A landscape with many valleys, sampled at points; each row gives a point and its height.
A ball rolls from a point to the lowest of its 2 nearest points, and stops where none of them is lower. Distance is the straight distance between rows; heights are no part of it.
K_233: [134 171 139 164 127 166  95 133 145 110 131 152 156 134 165 127 192 122
 111 131 120 137 177 119  62 117  85 142 125 159  83 131 152  78 148  92
  96 127 128 188 141 131 147 150 146 155 119  74 137 196 145 118 170]  h=408
K_657: [158 158  85 119 131 113 126 137 119 119 111 102 171 106  98 175  43 114
 110 135 148  84  73 142 102  97 160 155 142 136 192 106 117 172 103 140
 110 149 135 106 143 175 126 107 137 112 129 177  67  81 130 117 131]  h=531
K_624: [134 115 110 105  84 138 205 127 124 171 181 122 100 148 168 124 118 132
 146 133 109 143 119 136 171 107 166 102 152 122 130 152 151  93 122 150
  86 114 138 128 114  81 121 141 109 116 117  79 119  89 147 153 147]  h=233
K_747: [156 161 102 114 135 135 111  95 126 106 105 137 164 111 109 128  89 118
 149 116 111 101 147 110  94 111 143 166  87 143 154 127  72 115  63 136
 144 129 101  86 139 150 148  87 134 174 114 182 149 121  90  91  86]  h=599
K_625: [122  87 135 121 153 114 141 136 132 153 109 136  77 119 127  95 184 134
 148 116 115 131 121 149 152 140 119 123 111  75 123 119 145 117 139 113
 143 137 135  91 103 150 139 148 108  98 116 125 140 156 108 113 128]  h=513
K_609: [100  97 177 130 138 110 151  89 140 117 107 154 140 127 107  79 180 159
 101 137 152 131 190 115 129 212 130 104 127 148  86 127  89 135 139 171
 145 132  94 156 103 121 107 131 107 152 131 126 138 214  72 141 108]  h=319
K_959: [167 164 151 117 168 117 132 111 162  74 112 116 220 153 133 153 139 147
  67 126 165  88 151 142 110 158 145 122 129 173 119 106 103 139 105 124
 102 147  91 177 106 114 113 108 115 207 154 128  48 102 123 155 149]  h=630
K_217: [142 116 103 146 114 137 181 123 140 160 165 119 129 133 154 135 124 120
 142 150 131 116 103 156 119 126 122 120 170 109 142 145 173 135 137 119
 118  78 164 150 104 102 114 161 108 120 101 127 104 116 129 140 209]  h=584
K_731: [135 127 112 177 156 122  88 112 110 126 114 128  88 119 131 108 159 114
 154 149 129 155 143 111  92 218 108 145  69 160 172 150 112 130 117 110
 155 121  43 114 168 129 129 125 174 145 121 128 204 143 173 104 123]  h=589
K_250: [153 133 160 138 115 132  92 175 127  99 149 132 158 116 113 156  92 177
  60  81 165 124 147  95 129  88  91 116 170 153 104 143 108 128 142 168
 129 175 105 164 128 140 121 119 159 130 171 127 104 111 117 154 130]  h=751
K_887: [123 119 136 171 144 101  68 145 117 116 122 129 130 132  82 140 133 138
  89 159 169 117  99 116 126 179 124 133 132 145 132 114 118 201 188 154
 143 107 104 170 132 131 129 172 160 145 119 136 151 111 163 130 162]  h=741
K_503: [108 168 124 128  88 144 114 102 108 138 139 127 103 111 136 113 119 146
 131 143 132 167 170  80 149 122 128 129 138 188 116 155 104 111 160 140
 103 140 103 156 142 104 122 105 164 120 120  94 164 136 152 128  91]  h=553
K_973: [120 117 147 106 114  99 143  87 144 133 116 143 144 152 100  97 142 150
 114 139 170 138 180 122 125 188 138 136 112 155  98 136  99 140 126 143
 147 116 103 164  98 171  99 124 120 171 152 169 151 146  89 131 104]  h=232
K_758: [115 129 143 131 106 123 147  68 110 127 162 132 148 119 133 160 103 101
 168 181 130 121 111 152 105 135 149 128 150 134 132 154 151 146  94 110
 119  94 196 122 130 141  62 115 104 103 155 242  98 139 106 114 123]  h=401
K_637: [133 116  88 142 121 118 194  73 108 151 137 112 139  92 120 154 104  94
 179 194 125 136  86 158 114 189 175 156 104 117 210 133 121 179  85 124
 119  90 126  85 129 115 121 128 136 120 109 187 146 118 143  95 131]  h=796
K_91: [111 110  75 115 162 106 198  87 148 126  85 132 135 105  91  99 151  97
 145 146  98 120  90 163 138 172 160 150 111  84 193  71 105 178  88 117
 128 109 130  62 127 102 168 132  89 135  95 160 120 128 100 113 127]  h=723
K_937: [139 118 131  92 128 140 139 175 131 149 154 139 105 165 150 132 134 142
 109  67  86 117 114 157 155  54 124 130 127  73  68 103 176  76 141  90
  92 136 166 135 104 123 114 135  69 127 136  78  94 100 137 145 122]  h=489
K_740: [105 125 130 114  84 114 153  96 117 145 169 135  78 149 141  91 132 149
 134 145 148 188 141 114 154 141 134 116 152 152 111 172 122 128 155 153
 124 100 112 154 109 110 106 141 150 129 132 117 161 103 144 150 103]  h=606
K_162: [148 213  63  92 148 121 119  94 135 103 112 117 152 123 129 141  76 118
 121 157 118  97 133 134  89 100 165 169 110 185 153 114 108 129 100  99
 102 137 116 138 147 147 127 100 141 157 128 134  95  89 140 126 136]  h=685
K_687: [ 79 150 133 171  92 129 138 100 133 108 119 120 164 100 100 134 103 102
 118 156 152 130 132 100 137 174 141 120 155 171 166 126 102 162 156 159
 124 136 103 144 154  61 125 112 137 146  93 117 140 165 140 144 126]  h=750
K_512: [105 109 125 132 163 107  68 134 100 145 112 117  96 101 113 116 129  92
 153 154 134 148  82 141 117 197 119 115  82 111 132 132 113 169 125 120
 178 107 120 101 146 178 129 140 155  90 143 201 153 141 146  94  77]  h=476
K_540: [123 108 110 133 200 122  63 134 133 118  70 122 118 120 103  94 150 106
 134 142 126 127  96 151 115 174 125 133  73 110 158  93 119 171 103 116
 178 133  90  90 153 151 170 132 140 118 125 178 147 142 145  91  90]  h=522
K_6: [144 101 118 113 178 122 106 158 115 161 153 132  75 110 141 102 132 130
 164 119  65 171 129 144 104 122 139 114  72  97 113 146 158  74 106  92
 135 106 113  79 160 161 144 143 154 122 141 127 177 118 185 126  91]  h=159
K_760: [137 117 109  41 172 100 150 116 145 118 122 137  90 167 125  92 150 119
 143 126 118 127 170 160 116 125 138 148  89 103 126 117 114 125 120 101
 142 122 116 120 121 177 144 131 115 139 137 127 135  92 110 130 101]  h=18
K_69: [117 162 159  93 119 125 123 133 126  97 101 115  99 142 160 105 159 140
 113 106 111 150 148 124 198  98 142 134 103 156  91  99 105 136 160 138
  73 181 158 167  88  90 134 112 111 135 157  87 104 113 129 170  52]  h=482
K_311: [128 125 121 160 158 114 164 129 133 107 121 129 161 141 104 158 117 130
  89 150 145  90 111 138 125 180 159 118 134 134 185  73 116 193 138 150
 141 123 103 163 124  93 134 131 136 174 126 117 116 114 131 142 182]  h=688
K_310: [134  61 137 145 112 121 130 133  89 172 160 108 123 102 129 151 100 113
 145 143 125 146  69 147 135 170 115 103 128  79 157 164 131 134 110 140
 165 100 123  82 134 154 117 148 147  98 150 173 161 103 159  83 119]  h=276
K_305: [109 182 117  86 134 132  88 128 143  76  96 133 102 134 149 102 148 104
 125 121  96 105 170 159 119  90 142 152  87 151  84  91 123  83 142  67
  97 148 171 136 127 165 123 117 103 111 134 110 115 149 101 128  73]  h=779
K_144: [ 94  76 143 153 130 143 129 150 113 179 106 114  72 111 133 118 155 130
 172 137 113 153  96 136 171 139 118 108 113  70 134 149 169 126 145 129
 147 109 135  68 126 134 160 168 119  60  95 120 147 152 125 126 128]  h=447
K_174: [134 116 133 132 123 120 159 144 157 109  94 124 160 108 132 126 133  90
 106  82  94  64 101 132 130  84 112 105 169  80 129  70  89 124  95  96
 152 164 147  69 144 119 146 109  72 150 110 102  85 155  81 124 132]  h=582
K_848: [119  90  94 122 144 110 187  75 116 154 101 127 123 100 119 107 105  98
 173 153 100 131  86 160 128 160 170 141  88  94 196 120  94 176  85 130
 135 115 121  38 132 127 149 119 123 119 107 186 150  94 102  78  78]  h=761
K_243: [136 176 119 144 143 139  53 171 124  92 103 128 154 112 102 176  68 138
 105 101 139 109  96  94 111  93 101 147 135 143 128 115 136 136 134 135
 117 165 147 140 160 179 125 122 151  96 137 141 104 118 140 124 151]  h=815
K_691: [137  59 127 115 162  84  91 162 130 151  96 103  92 139  93 149  98 140
 114 127 134 123  74 146 155 136 117 145 104  92 154 122 122 184 141 142
 178 133 124 107 106 193 148 143 123 113 143 167 124  71 134  98 113]  h=420
K_41: [141 114 169 156 127 156  93 159 145 141 129 158 140 138 162 124 200 143
 117 118 133 130 160 121 102 114  66 111 146 125  78 151 151  83 140 120
 152 129 117 155 131 137 155 159 152 125 118  68 140 196 116 114 165]  h=349
K_201: [135 131 126  62 150 108 129  89 150 126 117 140 122 155 115  88 160 141
 140 129 139 138 197 150  99 162 129 154  75 137 101 146 105 119 113 109
 156 108 116 137 107 173 114 127 126 145 139 161 142 129  76 127  87]  h=138
K_379: [176 136 139 155 117 152  96 187 126 104 150 139 162 133 123 162 127 182
  85  77 123 115 128  91 106  87  71 123 154 158 111 135 134 114 116 144
 116 176  64 157 140 126 151 114 163 143 150  63 106 100 146 132 168]  h=781
K_849: [138 107 112 113 147  98 118 101 118 143 123 141  89 128 126  79 147 127
 162 137 125 164 173 123 114 188 133 135  67 138 165 155 113 121 105 132
 175 117  54 109 124 150 132 137 171 153 118 142 194 128 141 114  93]  h=624
K_81: [138 179 111 116 122 152  80 150 118 128 176 134 116 137 189 149 128 104
 138 127 117 138 141 139  81  72 116 133 134 116  87 146 174  55 135  61
  94 115 188 153 145 136  81 136 138 100 142 149 115 138 150 124 123]  h=643
K_801: [ 95 168 171 111  87 130 138  93 101 116 137 137 136 103 114  99  97 108
 143 121 131 122 137 104 167 107 147 124 152 169  81 135 103 128 145 161
 120 126 184 108 137 104 122  99 123 108 130 159 136 152  90 150  63]  h=299
K_140: [136 135  97 108 114 135 161 130 131 142 169 126 122 148 133 139 122  99
 145 128 120 103 107 149 127  88 153 126 156  90 101 107 180 124 137  87
 104  87 189 157 100 124  96 155 102 108 127 139  82 100 129 140 169]  h=619
K_607: [152 120 123 136 123 132 127 104 123 120 103 126 168 116  74 156  85 128
 129 111 132 109 135 141 101 132 135 144 108 117 151 139  72 142  72 153
 167 128 127  92 134 170 130 100 120 158 138 229 125 115  67  85 100]  h=551
K_737: [135  91 144 132 124 143 107 186 134 162 122 133 110 133 141 142 136 143
 125  81  94 110 109 136 153  69 101 111 138  91  78 111 170  76 156 114
 119 140 149 125 114  97 149 144  85  89 109  59 113 142 123 131 146]  h=410
K_769: [165 155 109 132 144 129 107 164 114  95 123 124 159 145 107 148 131 160
  85 111 131 106 123 116 126 112 119 149 125 173 134  90 140 174 131 143
 116 166  65 168 134 127 132 115 171 157 141  83 117  91 157 131 169]  h=807
K_290: [178  83 136 143 132 130 117 184 143 167 140 127 149 131 113 176 109 131
 111  87 140  94 101 120 108  68  91 112 156  61 142 134 143 122  95 123
 180 142 142  88 129 173 131 123 105 120 148 153  95 114 107  95 167]  h=483
K_880: [144 252  74  98 107 134 124  96 122 100 138 133 149 129 154 142  86 114
 133 164 115 117 151 126  90  82 178 161 127 187 121 108 129 101 101  94
  71 154 125 163 139 120 109  97 135 153 130 101 104 106 158 163 111]  h=720
K_136: [122 152 123 149 127 141 126  93 117 130 148 131 145  88 142 152 119  87
 172 164 120 126 107 124  86 163 128 132 119 130 127 134 145 134  90 106
 114  97 164 115 147 127 101 120 138 111 130 207 129 166 123  99 120]  h=475
K_857: [174 143 113 102 148 112 125 141 119 122 146 127 121 168 128 124 134 172
 114 116 116 134 130 134 150 110 138 139  88 169 142 104 149 145 114 133
 100 157  50 160 113 106 156 111 166 169 147  61 123  51 173 124 160]  h=829
K_564: [136 185 104  88 147 142 100 133 115 115 160 126 100 143 182 120 146 107
 156 135 109 142 171 161  74 106 123 143  79 131  83 146 154  42 108  67
  82 114 151 146 165 153  89 114 141 125 135 132 160 140 170 104  97]  h=694
K_733: [104 166 178 125 102 121 109  97 126  81 106 122 161  94 104 125  86 113
 112 102 118 105 136  97 139 102 127 125 158 153  68 119  74 101 133 138
 134 146 181 108 139 134 113  97 105 141 122 179 105 177  72 144  73]  h=398
K_446: [ 65 148 130 165 132 139  94  98 117 114  85 128  99  91 139 102 146 103
 174 154 115 152 134  93 118 175 114 139 110 162 136 136 112 115 148 127
 120 120 134 110 149 115 140 129 151 104  78 128 169 185 145 121  99]  h=419
K_245: [108 100 152 163  98 118 111 125 115 148 133 129 108 113 130 136 109 123
 151 160 151 148 107  99 143 154  97 120 142 122 149 164 133 132 134 150
 164 119 150 112 135 134 132 136 150  86 121 156 157 131 142 125 116]  h=355
K_515: [126 230 110 103  76 128 119  97 102 121 162 140 141 104 146 136  86 114
 125 144 141 135 138 104 116  51 157 126 155 193 106 127 125 117 148 116
  63 140 185 172 134  97 103 100 143 119 137 115 102 114 153 159 112]  h=763
K_23: [136 133 148 141  72 132 107 138 120 136 184 108 150 123 114 141  85 173
  88 104 168 161 119 105 146  63  97  92 195 128 120 166 142 129 147 188
 139 127 137 167 134 127 110 124 152 112 159 125 118  74 136 165 140]  h=713
K_264: [141 102 126 172 114 155 139 136 140 155 152 106 144 132 148 137 142 137
 139 142 155 135 134 127 107 150  95 121 159 104 133 175 158 118 149 135
 148  88 123 147 106 114 123 169 135 137 119 128 138 147 131 127 190]  h=541
K_403: [119 162 110  85 174 138  94 147 142  91 110 143  96 144 154  91 169 114
 146 105  96 126 180 161  80 103 120 141  67 114  95 110 133  66 113  54
 110 144 137 130 152 165 130 131 134 125 125 111 151 159 136 114  84]  h=738
K_251: [161 157 119 120 147 156  82 171 132 117 131 150 126 137 154 151 151 142
 117  81  87 133 138 141  84  44  97 151  85 129  89 106 160  67 122  65
  96 156 113 140 144 146 146 121 122 140 127  47 126 137 166 115 152]  h=544
K_922: [147  54 131 117 145 102 109 167 102 164 144 107  92 143 119 126 112 134
 144 118 133 141 102 146 146 140  96 115 111  82 152 158 120 137 114 146
 194 119 101  88 105 198 127 138 147 121 170 179 152  84 127  89  99]  h=353
K_299: [128 129 134 155 161 161  84 168 105 170 143 123  81  80 151 142 112 112
 170 127  77 154 104 115 111 107 114 104  91 102 122 145 150  69 100  97
 126 124 108  65 168 120 143 125 147  92 123 105 158 142 182  98 109]  h=258
K_589: [135 138 131 135  85 131 134 103 135 129 207 120 169 142 134 134 106 152
 110 144 172 164 142 111 137  91 118  91 193 147 122 163 143 128 144 157
  90  98 130 206 109  96  98 145 144 137 148 108 117  87 162 160 155]  h=678
K_79: [144  66 147 113 134 123 133 177 143 156 152 120 107 167 124 132 117 132
 120  93 135 131 106 142 127  91  84 108 147  60 127 160 147 123 102 128
 189 117 151  98 122 190 120 127 107 119 166 156 113  68 113  95 140]  h=426
K_203: [172 165 109 133 157 107 155 106 145  99 130 130 200 150  94 155 100 154
  82 137 159  86 128 137  83 145 148 146 135 157 167  93 112 148 103 122
 136 138  84 157 137 116 129 110 130 197 129 135  89  96 133 128 180]  h=659
K_52: [ 95  86 117 137 144 115 176  97 145 116  84 119 114 116  94  88 154 122
 132 137 124 103 112 138 160 199 159 135 115 118 186  84 120 201 131 144
 148 114 103 102 113 104 158 134 109 130  79 141 141 172  98 143 140]  h=682
K_527: [151 122  98  79 131 131 152 133 149 139 149 146 117 154 162 124 150 108
 124  94  88  90 138 179 125  56 124 125 132  64  98 108 159  95 129  64
 107 116 177 125 120 157 116 143  77 121 127 127  81 108 111 135 146]  h=558
K_292: [100 130 150 146 109 158 111 166 144 148 112 120 120 106 143 148 112 119
 138 116 100 128  99  93 156  80 108 118 166 114 123 122 151  90 150 122
 120 146 174  97 149  92 148 114 105  92  94  85 120 146 118 131 143]  h=322
K_83: [143 101 104  55 203  97 104 149 123 158  98 134  56 154 120  75 153 139
 151 109  82 163 143 160 130 130 148 140  50 110 128 124 129 111 124  95
 132 124  99  83 140 171 150 149 146 121 125 120 155 103 149 133  83]  h=155
K_373: [143 123 116 163 188 125  95 135 126 122 107 126 129 114 118 126 150 110
 139 152 122 124 119 127  99 187 108 136  83 115 158 122 130 151 107 107
 161 128  82 118 162 139 150 141 158 139 104 139 163 150 150  93 142]  h=557
K_441: [122 108 133 144 174 103 113 150 141 104  83 132 142 174  78 132 147 143
  86 139 140  75  98 143 141 191 144 134 106 135 144  72 125 210 157 133
 165 121  86 160 126 122 154 157 143 157 132 121 121 118 136 136 153]  h=714
K_142: [122  84 148 129 131 159 137 161 125 166 145 129 100 151 145  99 191 158
 143  96 106 147 143 145 134 126  72 112 145  97  86 168 179  93 164 125
 131  99 107 140 104 133 156 190 124 109 109  64 142 167 129 133 176]  h=271
K_480: [110 115 141 136 129 121  57 140  98 134 129 130 114  97 113 149  90 113
 139 135 141 144 105 115 151 151 117 119 119 132 120 153 114 159 135 134
 156 115 157 110 137 172 126 119 154  87 140 205 140 126 136  98  94]  h=421
K_257: [ 96 212 124  93  88 133  90  99 112  91 141 135 115 107 143 116 114 111
 141 135 132 159 156 116 117  64 146 140 135 189  80 128 124  99 172  93
  69 136 196 159 135 106 118 102 131  94 134 120 145 145 141 141  74]  h=806
K_577: [111  95 156 207 137 107  75 156 111 120  99 147 144 102  87 154 140 131
 111 144 158 112 119 107 106 192  91 135 139 136 160 153 130 171 173 161
 161 118  95 151 163 135 144 152 162 127  90 119 152 149 157 115 181]  h=764
K_11: [170 172  79  77 164 122 103 134 131 129 128 121 144 116 133 140  94 119
 128 113 109  99 144 132  77  80 142 179  95 136 166 146 106 111  59 108
 129 136 105 110 164 162 136 109 133 161 132 153 120  82 130 112 117]  h=646
K_766: [ 99 169 115 152 136 149 104 124 115 125 106 120  99  83 157 139 123 101
 176 137  86 154 111  87 117 123 135 125 113 139 141 120 135  92 123  97
 113 135 158  81 167 131 141 113 149 104  97 116 150 179 157 102 101]  h=350
K_456: [154 136 144 134 150 123  81 165 138  81  79 136 175 117  93 156  69 168
  75 101 165  85 114 107 116 113 108 135 140 151 118 117  80 145 139 161
 132 165 103 137 141 180 128 103 142 129 137 150  84 122  98 136 141]  h=784
K_998: [144 157 101 137 112 115 170 105 110 135 136 116 158 110  94 178  31 116
 119 144 165  91  85 133 143 115 179 126 165 141 191  93 119 168 108 194
 133 150 151 110 121 121 125  90 123 132 148 166 101  80 125 136 117]  h=583
K_380: [113  72 142 146  95 132 151 157 120 157 137 110 100 136 113 158 101 125
 118 136 130 138  71 131 193 129 130  94 175  71 121 132 135 154 142 160
 160 111 183 101 110 100 131 147  97  62 132 133 136  99 117 125 130]  h=574
K_45: [116 132 119 110 137 121 169 109 145 122 118 135  99 132 131  97 164 139
 127 132 138 119 128 128 158 174 158 130 106 144 131  90 136 176 144 128
 124 129 106 149 124 103 135 138 120 135 120 103 134 142 121 147 132]  h=637
K_497: [ 93 165 125  86 121 120 138 127 143 104 106 134 108 122 137 108 144  99
 131 128 112  97 115 150 137 106 153 148 136 113  85  75 146 121 147  90
  91 128 189 141 115 138 112 115  88  86 128 152 117 149 105 150  97]  h=743
K_716: [152 166 152 133 122 124 151 101 159  89 130 122 186 140 177 145 172 129
  80 117 128 108 162 130 140 129 149 126 118 164 130 100 121 150 126 121
  69 176 137 176  92  81 141 103 119 195 151  93  54 113 138 174 140]  h=596
K_521: [154 187 115 146 126 160  94 125 142  99 141 155 174 130 160 142 157 135
 105 136 129 123 176  98  60 123  99 157 121 179 111 128 132  96 108  99
  96 150  83 173 144 134 130 129 162 171 145  72 117 151 168 116 172]  h=452
K_651: [146 145 167 130 114 118 179 112 163  95 104 133 142 153 183 108 199 137
 105 102 119 125 158 133 188 116 133 130 123 143 116 101 116 140 142 131
  61 190 141 166  80  81 156 113  93 150 146  75  77 126 121 167 112]  h=554
K_793: [126 105 166 141 158 131 131 112 161  99 100 161 168 145 113  94 197 136
 109 133 150 108 185 128  91 171 100 127 114 129 104 124 120 112 109 127
 151 128  86 142 128 146 141 133 124 163 114 104 141 197  78 128 145]  h=388
K_916: [118  63 113 174 125 161 161 141 136 155 116 107 145 121 134 120 186 114
 149 145 136 113 140 137 105 194 111 123 135  96 153 165 153 126 122 121
 158  87 101  98 113 108 148 157 127 138  96 120 139 188 103 103 190]  h=496
K_787: [116 128 126 181  83 184 143 148 132 178 137 109 154 110 157 159 103 101
 162 138 114 144 123  94 126  91 137 127 178 116 160 154 149  75 126 113
 103 139 146  75 150  80 150 124 123 103  84  89 131 136 144 124 169]  h=231
K_552: [168 176  94 138 166 148  80 145 141  91 112 139 159 134 131 142 155 134
 108  93 105 113 157 111  73  92 101 170  93 165 132 108 126  92  91  78
 108 156  77 123 158 149 145 115 144 170 126  67 123 119 151 104 160]  h=495
K_966: [126 142 149  81 123 121 139 140 123 117 151 130  81 170 160  94 160 164
 133 105 108 176 155 134 184 116 139 138  93 162 102 117 128 124 143 154
  81 163 103 178  79  92 133 135 130 139 164  71 125 107 149 158  99]  h=400
K_866: [123 143 125 133 117 119 119  94 129 120 167 126 126 156 121 113 122 150
 103 162 158 161 139 117 123 132 123 130 164 162 120 141 139 147 165 157
 126 103 111 196 120 130 107 140 163 150 151 129 146 103 157 147 144]  h=645
K_197: [109  79 145 163 140 159 169 120 158 122  95 133 171 110 110  96 210 123
 118 122 132  86 164 136 100 170 107 120 148 110 114 130 125 120 107 119
 139 107 101 114 117 110 146 137  96 160  89 108 116 223  71 125 178]  h=441
K_559: [165  89 119 121 145 119 154 162 158 141 116 137 148 135 117 149 105 124
  99  87 122  87  96 124 126  66 116 128 157  75 133  84 115 134  93 110
 171 167 132  72 125 144 154 117  86 146 149 116 102  96  92 119 141]  h=533
K_682: [131 129 130  89 118 138 197 128 130 149 162 127  91 174 165 123 152 148
 156 102 112 168 122 133 184 118 165 129 110 140 127 139 143 128 136 142
  60 143 122 166  98  65 118 133 119 135 131  58 113  90 168 172 131]  h=318
K_393: [130  80 124 120 136 130 133 133 127 130 173 125 108 193 140  75 143 165
 113 117 141 170 119 147 158 151 111 114 145  97 112 156 178 136 180 140
 123  79  93 193  83 155 108 154 125 143 173  95 149  74 134 145 165]  h=92
K_406: [ 84 175 138 141 111 156  86 105 136 110 133 143 105  97 159  94 164 122
 147 154 130 184 182  94 109 131 102 138 113 175  94 154 117  92 153 114
  97 117 132 143 148 115 125 139 159  96  89  95 178 199 148 133  85]  h=487
K_479: [ 82  80 175 195 122 148  99 160 143 128 107 138 165 125 102 136 146 123
  94 146 155 122 139  97 123 163  99 107 164 132 129 144 117 140 170 169
 149 130  96 130 146  97 150 133 144 134  99 101 142 191 116 123 158]  h=786
K_876: [130 135 110 111  91  97 177 111  89 134 149 105 143 139 102 161  56 150
 113 140 170 121 109 136 176 122 173 102 162 151 176 132 107 180 131 217
 145 139 145 137 120  94  91 106 125 144 152 157 120  75 144 159 108]  h=628
K_962: [ 89 100 148 179 112 118 179 101 130 108 102 109 180 113  90 170  97 118
  98 158 161 121 112 117 138 181 147  94 171 128 176 112  91 172 147 194
 130 130 146 137 137  56 113 125 110 139 116 148 115 168 114 147 150]  h=715
K_129: [ 74 137 145 124  61 119 167  81 110 144 145 138 118  99 119 125 100 105
 160 161 121 147 125 111 150 125 165 120 170 166 130 152 122 147 134 140
 121 110 194 106 148  86 105 105 121  84 117 173 146 143 101 147  89]  h=178
K_576: [112 137 170 150  96 136 137  82 111  98  86 140 151 116  87 129  85 117
 145 115 112  96 141 120 134 121 139 129 131 140 113 126  67 117  86 140
 157 123 164  93 125 150 120  84  82 153 132 213 117 158  38 110  88]  h=484
K_501: [ 97 142 130  90 125 122 160 139 130 128 121 119  87 123 139 139 141 110
 133 114 119 120  93 147 197 109 154 107 143  95 106  79 143 140 154 126
 108 133 196 138 114  86 119 132  81  72 117 133 103 140 110 173 113]  h=684
K_409: [151  99 104 112 149 108 104 154 126 144 121 102 126 139  97 176  66 129
 122 148 137 106  77 152 123 118 148 139 123 106 171 122 134 178 116 140
 148 124 127 141 108 185 129 126 138 117 154 177  99  64 144 102 142]  h=474
K_901: [118 106 131 140 112 101 192 118 126 123 127 112 143 142 117 148 108 124
 114 127 164 139 108 122 183 169 163 104 147 127 172 110  92 192 146 193
 134 140 158 137 109  64  96 115 106 115 130 136 138 127 117 164 118]  h=675
K_695: [105 116 135 104  72 111 168  73  90 134 165 147 114 122 133 132  87 117
 174 156 147 134 119 133 149 122 158 135 163 143 103 168 136 149 111 136
 129  91 207  99 115 114  72 122 100  99 136 207 136 103 105 143  99]  h=296
K_646: [129 123 134 137  68 147 163 130 125 176 168 123 126 136 149 139  99 118
 145 135 128 149 143 108 140  86 139 120 171 135 135 186 144  74 133 135
 113 125 121 103 146  98 115 138 130 119 122  80 130  97 163 134 153]  h=137
K_163: [ 99  92 129 107 120 129 184 127 138 143 125 132  77 119 138  68 207 136
 132 125 129 130 161 142 168 162 137 115 133 108 109 122 133 118 152 144
 128 136 108 127  97  97 136 128  93 103 112  97 138 182 112 152 124]  h=581
K_225: [121  91 122 131 136 149 144 129 123 159 182 117  93 166 162  64 178 162
 146 120 123 174 130 166 128 140 112 129 131  82 104 194 183  92 166 133
 128  77 110 162  98 139 117 183 127 121 138  96 166 113 134 138 172]  h=183
K_874: [129 115 130 102 123 121 143 153 120 138 135 108 112 134 118 160 112 121
 131 130 143 129  68 127 190 106 148  94 158 111 129  87 157 162 156 152
 124 132 170 146 114  89 120 139 111  95 126 116 103  89 137 164 139]  h=631
K_816: [158 166 120 114 137 152  74 163 127 124 142 123 126 143 153 166 139 120
 132 103 130 156 126 120  91  83  92 138 127 117 100 119 159  77 155  77
 119 122 154 156 135 171 111 133 144 118 135 109 110 113 158 120 144]  h=597
K_709: [152 115 133 111 124 112 111 112 120 135 107 145  95 125 124  81 127 159
 141 105 133 133 178  96 139 152 127 140  85 146 127 151  88 109 105 154
 195 139  69  89 128 153 157 110 171 171 137 122 177 126 111 103 102]  h=660
K_509: [109  89 182 167 101 119 163 101 140 107  97 146 172 121  89 135 127 160
  96 141 155 146 176 111 122 187 111  97 164 136 111 153  67 122 136 184
 155 125 118 136 130 113  94 125 114 169 138 150 155 187  73 122 134]  h=394
K_71: [118  47 149 164 109 145 159 177 129 183 124 110 104 116 136 136 119 125
 150 123 117 130  77 124 175 121 125  96 160  67 158 142 145 114 124 141
 152 132 148  48 118 111 154 142 104  75 111 112 126 122 110 114 141]  h=515

Where does a ball stop that starts at each point below?
K_564 => K_393
K_880 => K_129
K_731 => K_310
K_687 => K_310
K_589 => K_760
K_140 => K_646
K_848 => K_144
